A landscape with many peaks, sampled at points; each row gives a point and its height.
A climber steps from a point to the highest of its 2 nearest points, and stops where none of them is higher. Distance is the straight distance between rows; heights are no part of it.
k_998 height 5.56: [ -3  -7  11 -20   6  11  -8  -6  10 -17  -9   8 -12 -20  -9  10   7   5
   1   7   3  -1  11 -26 -19  -3 -11   3]
k_134 height 4.24: [  7 -14  10   0  15 -10  -8  -6   4   1   7 -12   0 -11  12 -21   5  13
  16  20  12  10   6   9 -15 -13   7  -7]
k_472 height 6.37: [  8  -2   2 -13   3 -13 -10 -16   1 -14  -2  -8  -3  -2 -18  -6 -13   3
   0   5  -4  -3 -12  12 -19   7 -10  13]
k_8 height 3.64: [  5  -4   6   8 -10  18   1   4   1  13 -10   2  13   3  13  11  15  10
   6  -9   4  -1   1 -20  24   1  18   0]
k_106 height 6.50: [ -2   1  13 -12  -4 -11  -4  -3   5   0  -7 -14 -10   7 -25 -20 -12   4
 -11   3  -3  -6 -15  24 -23   4 -16  -2]
k_837 height 6.47: [ -3  11  10   4 -18   5 -14  -9   5  11  -4  -1   8  -4  -6   3   5  12
   7   3   4   2  12  -3 -12   0 -15  -8]
k_404 height 5.46: [  7   5  -2 -10  -3 -12 -25 -20  -2  -5  -2   5 -11  -3   1   5  11   3
  14   4   7  -9  11  -8 -17   7 -14   1]
k_995 height 5.48: [ -1  -2  -2  -1 -12   3 -15   7  -7   5  -2  10 -14  13  -7  17  20   0
  -8  -3 -19  -4   3  -5  18  13 -19 -20]
k_412 height 1.77: [-19   1   6 -14  -9  -7  24  12  12 -16  -5  16 -23   5 -12   4   9  12
 -12  -6 -13   9  -2 -19  -2  -4 -13 -25]
k_941 height 1.80: [ -4   1  11  -5 -10  -3   7   3   2   0  -3  12 -11   8  -4  15  12  21
  11  -8 -15   0  -2 -15  -2  -7   1 -20]
k_265 height 2.42: [-17   8  -2  -8   4   6  11  20   1 -10  -3   9 -16 -10   4  -4  10  -6
  -8  -8 -14   5  15 -19  11   7 -14  -9]
k_700 height 5.93: [  0 -11  -5 -15  22   2   2   0  -1  -8  -4  -2 -20 -10   6 -14   2  -5
   4  18  -5   1  -2  10   2   4  -8 -13]
k_338 height 3.52: [  4  19  -7  12  -9 -15  12   3  -1  -8  13   9  12  -4 -27   2 -15   5
   5 -20  -1  11   8  -6 -20 -11  -1  10]
k_252 height 5.52: [-13  10  -8  -9 -11  -4  -2   4  -3  -1  -5  -2  -7   5   7  -9 -11  -4
   0  -2 -21  -5 -11  11  25  18 -16   1]
k_558 height 2.12: [-17  -9   4  -5   4   5  16  20   1  -8   3   4 -16  -1  -2  -5  10   2
 -14   0 -14   6   2 -10   6  -5  -6 -27]
k_684 height 3.48: [ -2  -5   1  17   4   2  12   0  -3   9   5  -3  22   6  -5  -5 -17   4
   5  -7  -1 -10 -15  23 -10 -26  20  -5]
k_348 height 3.00: [ 13 -12   2  -8 -15   1  -8 -31  -2   0   5  -2  -1  -2  20  12 -11   3
 -12  10  13  17   2  -8  11  14  -4  -1]
k_180 height 6.91: [ -7   3   6  -1 -24  -3   4 -17   9   1   4  -1  -5  -5 -12   1  -6  10
   2   7   4   8  -3   4 -21   1 -20  -5]
k_701 height 6.04: [ -4  -9   2 -12  19  -2  -4   3   7 -26   3  14 -22 -15  -6  -7   3  -1
  -3  10  -2   6  15 -10 -18  -1 -17  -7]
k_170 height 6.79: [  4  -5  -9  -7   2  15  -9  -6 -14  -6  -7  11   8  -2   4  15 -11 -12
  -3  -2   5 -16  -7   5   5   6  -6 -12]
k_189 height 5.42: [ -5  -4  -6 -13   9 -11  20   4   0   3  -2 -11 -24   4   4 -23   9  -1
  -3   9  -7   2 -14  14   4   5   3  -5]
k_981 height 4.00: [ -1 -17  -5   7   2   7  -3  10  -4  12  10 -14  -9   0   5 -14   5  -5
  -7  18   3  -4  -2  17  16   4   8 -13]
k_388 height 4.46: [  4  -9   9  -4   2 -10  -4 -12   5   6   5 -21 -12  -4   7 -19   2   8
   3  21   3   5  -3  16  -9   1  -3  -8]
k_644 height 3.94: [-10  11   8  13   8   8   4   0  15  -8  -4  -8  18  -9   0  -7  -9  -4
   6   6  12  -4  -1   1 -24 -18   2  19]
k_349 height 4.55: [ -3 -14   0   3  -8   8 -16   2  -5  20  -3 -11  -2   8   3  -7   3   7
   9  15  -6 -15 -15  19  23   9   2  -5]
k_865 height 3.40: [ -3  17  -2  -1  -1 -11  14   4  -1  -9   4   6  -2  -4 -21   2   1  -3
   0 -14   3   6  14 -15 -26  -7   1   4]
k_725 height 3.65: [ -9  16  -3  14  -2  -8  18   3   9  -7  12   3   4  -9  -9 -10 -22   2
   9  -8   8   9   2  11 -20 -18   3   5]
k_201 height 3.61: [  7   2  -6   0   6  -9  -8  -2  -6 -16   8  -1  14 -12   6  -9 -18 -13
  -2   0  18   5  12   2   2   3  -1  13]
k_331 height 3.37: [-19  -6   0  19  12   4  13  26  17  16  -3  -9  -9   3   8 -10  26  -3
   4 -17 -21  -6  -8  11  15 -17  10  10]
k_442 height 2.79: [-10  15 -13  -7  -4  -5  17  -1  -4  -9  -3   3 -12   1   3   4 -10 -14
   0   0   4  -6  -5   4  -8   6   4   6]
k_94 height 5.71: [ 15  -8  -5 -10  -3  -4   0 -14 -12   9  -4  -9  -5  11  -2  10   2  -4
 -15   3  -1   1  -5   2   2   7   9  -1]
k_449 height 4.75: [  1  -8   9 -14   6   5 -11  -3   6  -6 -13   6 -18   0  -4  10  26   7
  -1   6 -10   1   8 -18  -6   5 -16 -13]
k_876 height 5.79: [ -3   4  -9 -11   7 -21   9  11  -9 -14   2  10  -2  10 -17  -7 -17  -2
   1 -16 -24  -3  -3  15   7  -1   2   3]
k_980 height 3.82: [ -9   6  -7  28  -9   9   6  13  13  21   5  -5 -11   7   2   8  26  -9
  10  -3  17   0   4   6   1  -1  18  14]
k_9 height 2.41: [ -9   5  -8   1 -17  -1  17  -2  -3   1   7   2 -18   6  -5  -2  -6  -8
 -11  11   9  -8 -10  10 -10   4  -4 -19]
k_871 height 3.49: [-13   7   3   8   2   1  26   3   8  -1   4  -4   7  -2  -8  -3 -13   4
   9  -2   7  -5 -11  18 -30 -25  15  -4]
k_480 height 4.94: [  5  -7 -15   3   4   6  -5   7  -9  13  -8  10  -6  14  -1  16  22  -3
  19   7   5 -20  -3   2  11   9  20   1]
k_490 height 3.19: [ -7  14   1  -3  -9  -6  20   3  10 -13   2   3  -7  -9   0   2  -3   1
  -1 -13   1  18  11 -23  -3   3   4  18]
k_877 height 3.54: [-12   0   4  26   4   7  11  16  20  20   0 -16  -8   3   6   0  30 -10
   2  -9   2  -1  -6   8   2 -12  14  17]
k_732 height 3.69: [  6  -4  -3   3  22  -2  11  10  -9   1   3  -5  12  11  -7  -5  -7  -5
  -1  -6  -6 -12  -7  10  -6 -21  26  -1]
k_374 height 4.93: [ 23  -9  -9   2  -6   1   5  -8 -12  25   0 -12   2  18  -1  13   4  -2
 -10  12  10  -3  -8  12   7   7  24   4]
k_273 height 3.78: [ -5  15   2  21  -3  -2  -4   0   5   3  10   1  23  -1   2 -16 -17   0
   8  -8   4   3   3  18  -7 -15  -3   6]
k_991 height 5.95: [ -7  -2  -1   7  -9   7   3  -6  -8   2   3   2  14  -1   6   7 -21  -3
  -6  -1   8  -5 -10   7   2  -2   5  -7]
k_428 height 3.81: [  2  12   0   5  11  -1   5   5   2 -14  -2  -3  18 -12  -8  -5 -11 -16
  -5   7  13  -2   3  -9 -24  -8   7  30]
k_111 height 6.16: [ 11  -4  -3 -18  12  -6  -9  -7  -7 -22  -6  11   0  -7 -16   8  -7  -1
   7  -3  -1  -6  -4  -6 -15   2   0  13]
k_126 height 4.77: [  1  15   1  12  -9   5 -15   6  -4   4  -8   7  17   1  11   0   7  -6
   1 -15   3  -1  13 -18  19   9  -5  16]
k_112 height 6.73: [  9  -2  -3   0 -12 -11 -17  -2 -10   9   9  -3  -9   7   0   0   9  -6
 -12  -4 -11   6   7   5  13  11 -15 -11]
k_281 height 3.72: [ 14   0  -7  -2   4  -5  -7  -2  -1 -24   3   3  14 -18  -9  -4 -16 -12
  -5   6  21   0   6  -9 -13   2  -6  33]
k_382 height 3.01: [-12  23  -7   1 -10  -4  34   6   9  -9   1  -1  -1  -2  -5   7 -13 -15
  -8 -10   7   5  -2  -7 -15   0   6  24]
k_671 height 5.03: [  6   9   3   9   0 -11 -21   4  -4  -4   3   2  22  -5  -2 -14  -7  -5
  -5 -16 -10   9   9  -9  17   4  -9  14]
k_548 height 3.63: [  6  14  -2  15  -1 -18 -13  -6  -2  10   3   3  23  11  -1 -12 -13   8
  14 -13  -8  -8  -6  19   8  -8   2  10]
k_447 height 5.02: [  7  -6  -3 -13   1   2  -2  -8 -10  -7   1  -4  -5  -9   2   7   0 -14
 -18   3   7   7   6 -15   0   9   0   0]
k_719 height 4.23: [  7   2 -11  19   3   9  -2  12  -5  16   2   2   2  16  -5   7  23  -9
  14   1  17 -17  -2   5   1  -3  27  10]
k_259 height 3.16: [  5 -17   4  -4  30  18  -7  14 -11  -7  -2   7  -7  -8  -2   2  10  -8
 -15   3  -2  -1  14  -6   4  -7  -5 -19]
k_344 height 4.89: [ 10  -5   6 -12   2 -15 -21 -18   3   3   4  -6 -22  -2  10 -10  12   8
  11  17   3   1   5   0  -8   4 -11 -11]
k_885 height 0.49: [ -9   5  11   7 -16   2  13 -11  11  13  -5  -6  22   8   9   9 -25  19
   7  -7  -8   7 -22   9  12  -3   2   8]
k_603 height 0.95: [ -1   0  10  11 -13   7  10 -15  12  21  -3  -9  19   3  20  11 -11  23
  12  10  13  11 -12   4   6  -3  -3   6]
k_26 height 4.35: [  1   6   0   3   4  10   0   9   1   9  -9  -2  13   3  20   1  10  -7
   0 -13  -8  -3  -3 -19  26   5  13  17]
k_683 height 5.47: [ -9   3  -8  14  -2   4   6  12  -6   3  12  -1  13   0   8  -8 -12  -7
  -9  -8  -4   0   2  12  15  -3   7  -9]
k_811 height 1.41: [ -7  -5  10 -22  -2  -8  10  -5  10 -15  -3  10 -17   2 -12   9   0  18
   4  -3 -15   9  -4 -20  -8  -1  -5  -7]
k_258 height 1.85: [ -4   2  -7  -1  -9  -3   0  -3  -2  -5   7   9 -19   2   4   7   7   0
   5   8   4  -7   1  -1  -6   7  -6 -23]
k_806 height 0.07: [ -4  -9   9 -13  -4  13  23  -2   2 -11  -4   8  17  -8   0  12 -25   9
  -1 -11   2   6 -10 -15   4  -6  25   3]
k_460 height 2.68: [-14  13  -2   4  -2   7 -12  20  -5  -3  -4   4  -4  -2  -2  -2  20  -9
  -3 -11 -17  -1  19  -9  11   5 -19  -5]
k_519 height 4.01: [ 12 -16  -4 -14  -2   4  -8 -26  -4  -4  19   8 -16   0  12  12  -5  -8
 -24   4   9  13  -4 -13  11  10  -2 -12]
k_535 height 5.89: [  9  -8  -9  -1   5  15 -10   3 -16   4 -10   7   9  10   5   9   5  -7
  14   3   8 -26 -11   8  11   9   6  -3]
k_886 height 5.20: [ -4  14  -9  17   2  -7  -8  11  -4   4   7   0  19   4   9 -16  -7 -15
  -8 -14 -11   1   4  12  25  -1  -5  11]
k_772 height 5.07: [ -5   6  -2  11 -10   0  -7   6   3  19  -1 -13  -1  12  11  -8   0  -5
   1   9  -8 -10  -6  19  24  17  -9   9]
k_943 height 2.29: [ 20  -2   3   1  -7   0  -8 -22   3  13  -6 -13  18   2  24  13  -5   9
  -8  14  24  15   5  -5   4  15  -5   8]
k_163 height 6.66: [-11   4  11  -2 -12   0   6  -3  10  -1  -2 -17   3  -6 -11 -11 -11   2
 -12  13   6   5  -4   9 -19   4 -17   3]
k_569 height 6.05: [  5   8 -12 -11  -1 -13 -20  -4 -15  -5   2   3  -8   4   3  -5  -2 -13
  -8  -6 -19   3   3   7  16  22 -16   3]
k_938 height 3.89: [ 15  -7  -1   6  18   4   9   4  -9  13   1 -13  14  10   0  -7  10  -7
  -1   5   7  -6  -3   2  -3 -15  30   9]
k_759 height 5.96: [  7   0   6  -2  -7  -6 -23 -14   0  -2   3  11  -1  -8  -3   7   5  11
   3  -7   3   7  20 -12  -8   0 -15  -6]
k_866 height 1.63: [ 14   3   1  14  -6   1   3 -12  11  25  -5 -10  11   8  23  14   4  13
  11  11  25   8  -1   2   9   9   8  10]
k_703 height 4.08: [ -3   1   7   3   9   2  -7   0   5  -4   5  -9   7 -15   0 -15   0   2
   8  13  14   3  11   4 -29 -15   1   0]
k_232 height 3.55: [ -2 -20   2  -3  16  27  -2  13  -5   6   1  -6  -8  -5   1  -3  16  -9
 -13  16  -2  -3   0   3   4   0  -2 -19]
k_251 height 6.72: [  3 -11 -14 -16  35   1   0   0   6 -26  -9  19 -29  -7  -2  -4   0  -3
   6  12 -10   4   7   8  -6   3 -16 -16]
k_10 height 0.28: [ -3  -7  17  -3  -8   3   8  -4   4  -6  -3   3  25  -6   1   2 -24  20
   8 -10  -8   9 -17  -3   8  -9   9   5]
k_503 height 2.66: [ -7  -1  13  -2 -11  15  10   5   4  12 -10   7   4   7   2  20  11  20
  13 -14 -11  -5  -4 -21  11 -10  18  -9]
k_588 height 2.87: [ -3  -1   5  -2  16   7 -15  16  -5  -6  -5   4   9 -11  -1  -7   6  -1
  -4  -9 -11  -2  17  -7   8  -2  -9  -6]
k_984 height 6.80: [  6 -12   2  -9  -5   4 -20  -5  -3   4   3  15 -19   3   4  20  21   5
  -5   2  -4  -3  11 -19  16  13 -12 -19]
k_437 height 4.26: [ 25 -14  -6  10   3   6   0  -3 -18  15  -7  -3  23  15   0   9   3  -7
  -7  -2  15  -9  -8   0   5  -3  27   8]
k_832 height 5.97: [  9   4  -7  -8  10 -21  -5   0  -4 -20   5   4   5  -3 -12  -4  -9   1
   7 -12 -11   4  -1  -2  -1   0   6  15]

For each start below, name the point where the climber stops.
k_10: k_94
k_503: k_170
k_388: k_180
k_684: k_94
k_876: k_180
k_331: k_170
k_877: k_170
k_558: k_112
k_981: k_112

Call two points neighbours if one is among the 2 nearest of the other. Go from one point of each pair to the other, from neighbour to neighbour, staying as high as possible. Name the lowest point that can't be avoided.
k_112 and k_251: k_449
k_112 and k_984: k_995
k_170 and k_273: k_548
